Each row is a point on a tangle of strands that fork, close into loops and nearly touch. The rows are in no order.
Points whose rows are less than 46.8 apart are linked; no others are. Some points are linked to none.
k_613: [  6  21   8   7  18  -9  -3  -7  18  -4 -11  -6  -3  14 -31   6   1   2
 -16  21 -17   6]
k_346: [ 22 -20   7  13 -13  -2   0  12 -15  -2 -11  14  -8  -6 -22   9  11  -9
  -6   9  -6 -20]
k_79: [ -9 -19 -14  -3   3  17 -16 -12 -11  10   4  10 -15 -11  -8  22  -3 -12
  -3 -12 -14 -33]
k_704: [ -7  32   1  -6  -6  -2 -11  -6   0  -5   9 -28  10  15  20  11   0  13
   4  -7   7  10]
k_418: [ -5 -11  23 -15  -6  -1 -14  -8  -9 -16   0 -15  26 -10  30  -9   6  15
   8  -8   9 -17]
k_865: [-18  11  -1  15   2   1  -6  10 -17  14 -10   4 -15  -2  20  11   6   8
  -8  -4  14 -11]
k_142: [  9 -18  21 -16  -2  11  13  -6  -5 -25   5 -21  21  -4  26 -15  11  10
  10  -5  10  -7]
k_82: [-21  -4  -2 -17   4  -2  -4 -19  -4   2   3 -22  16 -15  39  -5  -2  20
  -5  -3  24   6]
k_350: [-15  24  -5   2  -5  -6 -29  -3  -8   8   1 -27  -2  -4   3   4   6  17
 -13  -3  26  -5]
k_699: [ -9   2  -3  -8   1 -30 -19  -4  15   7 -11  19  -3  -2 -15  10 -15  -3
  11   8 -31  10]
k_329: [-14  18  -6   4  21  -7 -19  -3  16  -2 -16  -5  -8   2 -35   8  -5  -2
 -21  24 -15   3]
k_885: [  5  16  -4  11  21  19   2  -4   8   6  -9  19  -9   4 -21 -13   0 -13
 -14   1  -5  -3]
k_795: [-12  18  -9  -4  12 -12  -5 -13  11  15  -3  15   8  -5  12 -12 -18   1
   2  -3  -6  26]
k_5: [-22  -5 -10 -14  -1 -10 -12  -5  10  19   5  26  -6  -7  14  -5 -16  -4
  23 -16 -18   6]
k_32: [ 21 -28  -9 -18  -6  -2   6 -12  24  20  21  12   5  -8 -10   0   2 -10
   1  -6 -18  -2]
k_758: [  5  11  -4  -7  21   9  -4 -21  27   3   6  -8  14   1 -17 -25  -8   1
 -12   5  -7   7]
k_370: [ -8   0  -6   6  15  15  -8  -2   7  18  -6  38 -10  -7 -13 -13  -5 -18
  -7  -5 -10 -15]
k_110: [-23  12  -6 -10   9   0  11  -8  -2   5   5 -12   8  -6  45   2  -2  14
  -1  -3  21  16]
k_710: [ 16 -14  10  -6  -6 -14 -14   3  16  -2  -3   7  -7   3 -31  29   8  -2
  -4  15 -27 -24]
k_682: [-17  18 -13  -3   2 -29 -22  -6   5  -1 -11   1  -3   3  -8   9 -17   3
  13   8 -20  24]
k_635: [  5 -30   0 -11 -10   3  30  11  12   9  19  18   3   0  14  -8  -2  -5
  24 -13 -13   2]
k_120: [ 16  24   5  -4 -21   1  13   8 -10 -24  18 -18  28  10  25  12  -5   9
   4  -1  15  27]
k_607: [-16   0   2 -12  -8 -19 -38 -15   0 -13   7 -36  18 -13  -1  -4  -5  19
   3   4   7  -8]
k_474: [ 23  26  10   4 -10  -7  12   0   1 -18   3 -12   9  25  -4   6   2   1
   4   6  -5  20]
k_49: [-19 -16 -22 -16   8  -4 -30  -2  16   1  -6  20 -18 -13 -37   7  -7 -14
   6   5 -26 -16]
k_871: [  5  17   3  27   2  19   7   4 -25  -4  -9  -3  -5   0  -7   6  10  -8
 -22   5  22 -11]
k_421: [ 16   6   0  -5  -3  -8   7 -18  -1 -10   8 -12  34  -4  18  -7 -12  10
  -7   7   4  27]
k_576: [ 18 -14  13  -7   8  14  11 -15   3 -16   3 -23  17   0   8 -20   6   9
  -1  -3   8  -2]
k_73: [-13  25   3  10 -15 -10 -14  14 -10  15  -2  -5  -3  -3  14   4   7  16
  -7  -4  22  -1]
k_754: [  2 -16   3   5 -26  -8 -17  10 -17  14  11   0 -10 -15  -1  22  11   6
  -6  -6   3 -32]
k_393: [ 14  26  15   8   5  -9   5  -3  11 -10  -3  -8  -6  28 -18   9   5  -1
  -2   9 -14   8]
k_306: [  0 -12   1  -3 -10 -14 -29   2   0   5  -6   7 -12  -6 -22  26   2   0
  -6   9 -20 -25]
k_543: [ -5   8   6   7 -14 -29 -29   8  -4   8 -15  11  -8  -9 -18  14  -1   6
 -11  17  -9 -12]
k_612: [  9  -1   9  14  -2  12  27  22 -13 -15 -11  -7 -19  18  -2  -7   6  -9
   6   0  20  12]
k_706: [ 12  -1  10   2 -20 -17   6   8  -6   2  -2  17   9   5  20  11  -5   1
  15  -3 -15  11]
k_925: [ 18   7   4   6 -13 -20  13   6  -6  -6  -3  16  21   3  14   3 -12  -2
   6   7  -9  31]
k_181: [-25  12 -18  -2  14   2 -22 -16  -7   5  -9 -21 -10  -7  10  -3  -1  10
  -3  -2  19   8]
k_330: [  1  20   9   7 -10 -34 -18   3   1   6 -10   1   8  -3  -7   8  -6  11
 -10  21  -5  12]
k_907: [  7  -5   0  -2   1   7  35   9  -4 -11  -2 -16  12  -2  23 -19   0   1
   2   3  21  29]
k_888: [-18  -3 -10 -14   5 -23 -28 -27   4 -13   3 -29  19 -17  -8  -5 -15  13
   0  12  -4  15]
k_768: [-22   8  -7  12  19  17   7   2  -7  14  -9  13 -14   1  16   0   3   0
  -5 -10   9 -10]
k_51: [ 22 -28 -10 -12  -1   5  -2 -11  21  14  13  21   0 -12 -26   0   4 -14
  -8   4 -17 -17]
k_955: [  7 -11  13   0 -31 -12  -7  15  -5  11  11  -2  -6   3   7  19  13   8
  10 -10  -2 -22]
k_741: [ -8   7 -11 -13   6 -23 -20 -31   8 -11   6 -13  30  -9   2  -1 -26   9
  -3   9  -8  28]
k_168: [-16  13 -10   7  13   8 -22  -5  -8  -4 -19  16 -17  -2 -30  18  -5 -17
 -11   7 -19 -22]
k_949: [ 16 -37   4  -8 -12   2  28  17   5  -4   8   7  -4  10   3  -3  -1 -15
  26 -10  -7   8]
k_358: [ 19  17   2  -1  -5   9  24   1  -1 -22   9  -7  19  18  13   3  -7  -3
   8  -5   1  32]
k_56: [ -2 -15   7  19  -6  19  21  21 -26  -9   0   6 -21  10   4  11  14 -12
   5  -9  13 -27]
k_352: [  8   9   0  -7  14  28  28  -5  18  -7  14  -6  11   8   8 -29   2  -5
   5  -9   9  19]
k_503: [  3 -12   7   2   3  11  11   3   5   9   2  20 -16   9   0   0   6  -4
  11 -16 -15 -13]
k_946: [-28  11  -5  -6   7  -1  18   7   0  13  -1  11  -5  -1  42   3  -3  12
  10  -6   7  11]
k_683: [  6  23   8   1 -27  -2  22  28 -12 -14   9 -15  13  10  24   4   5   6
   9  -1  24  22]
k_745: [ 15  19   1  -1   8  11  18   0  20   1   7  14  12  11  -4 -29  -5 -10
   4  -1  -5  25]
k_450: [-23  12 -20  -2  19 -10 -24 -11   8 -11 -10 -28 -12  -7 -35   3  -4   6
  -9  20  -7  12]
k_675: [  9 -41   3   0 -17   1  25  25 -10  -2   2  -2 -16   3   9   2   5  -6
  18  -3   6  -4]
k_875: [ -8   3   4  27  -2  21  16  10 -34  -2  -8  13 -11   2   2  11  10 -17
  -6  -5   9 -27]
k_22: [  6 -19  -3  -5   4   6  -6   1  16  21   5  38  -3 -14 -15 -18  -2 -14
  -3  -1 -16 -12]
k_545: [  6   4  13   2 -25 -23 -10  12  -5   5   1   6  -2   8   9  17   1   9
  13   0 -13  -4]
k_143: [  7  -2   3   7   6   9  28  14   6   4  -6  18  -3   6   5 -23  -1  -8
  11  -6   1  18]
k_301: [-20   9 -20  -6  20  -1 -28 -21   2  -9  -5 -32 -10  -4 -16  -4  -1   9
   1   4   4   6]
k_677: [ 12  -7   5 -10  18   5  -3 -27  17  -9   3 -16  23  -5  -4 -22  -6   8
  -4   1  -8  -1]
k_829: [ -2 -10  -1  -9  -1  -3  -4  -1  11  15   4  21  -7   6   6   4  -6  -2
  16 -15 -25  -5]
k_374: [-16  -5   5 -14  -2  -7 -29 -20  -6  -4   1 -29  15 -15  20  -7   0  19
  -1  -5  17  -9]
k_470: [  9 -32 -18  -2  -1  15  19  -8   0  17  23  -3 -11  -9   4  14   6  -3
  -9  -6   0 -14]
k_286: [  2  28  -5  -7  14   3  -2 -12  30   3  10   6  17  15 -15 -19 -12  -8
   3   1 -14  20]
k_636: [  2  26   9  15 -21  -3   0  26 -13   8   3  -8   2  -1  -2  -2  15  12
 -12  -8  33  -5]
k_176: [ 20   8   8  11  -2   1  -2  -5  -6  -7  -3 -24   9  -2 -12 -11  10  13
 -21  12  18   2]
k_494: [ 13  -1  14  14 -20  -2  13  30 -16  -9  -7  -2 -16  16  -4   0  12  -5
  10  -3  15   2]
k_882: [  8 -31  -6  -2   3  23  19   0   4  12  20  13 -13  -3  -5   2   7 -13
   3 -15  -7 -22]
k_881: [ 32 -33   4   0  -7   3   7   1   1  -7  -1   9 -10   3 -33  11  13 -19
  -2   6 -10 -16]
k_78: [ 14  17   3   5  -7 -24   0  -7   2  -3  -3  -5  24  -3   5  -2 -11  10
 -10  16  -1  28]
k_559: [  5 -28 -18  -5  -3   9  -6 -16  -5  17  15   0 -11 -18  -1  19   2  -3
 -16  -4  -8 -21]
k_344: [  2  23   2  20  -1   1 -18   4 -17   1 -12  -1  -5  -2 -17  10   5  -2
 -26  14   8 -15]
k_894: [ 20 -32   2   5   2  16  17  10  -6  -8  -4  17 -15   5 -30  -6   5 -29
   6  -5  -4 -10]
k_844: [-18 -12  -3  12  10  14  30  18 -10   7  -6  22 -13  -3  22  -2   7   2
   4  -5  10 -17]
k_942: [-13 -10   9 -23   3   2 -14 -21  -3 -20   6  -9  32  -8  38  -4 -10  11
  15 -10  -1  -4]
k_853: [ -5 -34  -2   8  -2  10  32  28 -18  -6  -3   7 -16   2  12   4   5  -3
  11  -5  12 -18]
k_887: [ 11  -2   2   7  12  20  31  12   1 -10  -7   1 -14  15  -8 -21   4 -16
   4  -5  15  20]
k_546: [ -7   5   7   3 -23  -8  29  39 -13  -7   1   0   0   3  34   2   4   9
  15   2  19   8]
k_854: [ -1  18  -5   8  28  28   5 -13   5   5  -3  -2  -7   8 -10 -14   3  -6
 -14  -4   8  -3]
k_691: [ -9   1  -5  -9  29  31  -3 -25  10   1   6 -16   3   0   5 -18   5   2
  -7 -14  13  -9]
k_571: [ 19 -15  13  15 -25  -4   1  32 -24  -7  -7   2 -11   2 -22   4  11 -12
   0   2  12 -15]
k_182: [-16   5  -8  -6  14 -14 -22   1  22   5 -16  20 -12  -2 -36   4  -7  -9
  -5  17 -27   1]
k_431: [-32  12 -18   1  24  10 -11 -10  -2  16 -11   2 -15  -6  14  -7  -4   3
   0 -11  13   8]

A fork is a point with three links, a tip a point with one. Leave the first point through the second and follow the links. Name the first fork or tip that comes.
k_745, k_143 => k_894
k_329, k_613 => k_546
k_546, k_683 => k_329
k_894, k_881 => k_745

A tip is a point with one link. Name the tips that can be reached along the links from each point below, in the order of the rows.
k_955 => k_710, k_421, k_754
k_888 => k_741, k_352, k_946, k_894, k_942
k_829 => k_79, k_5
k_22 => k_32, k_691
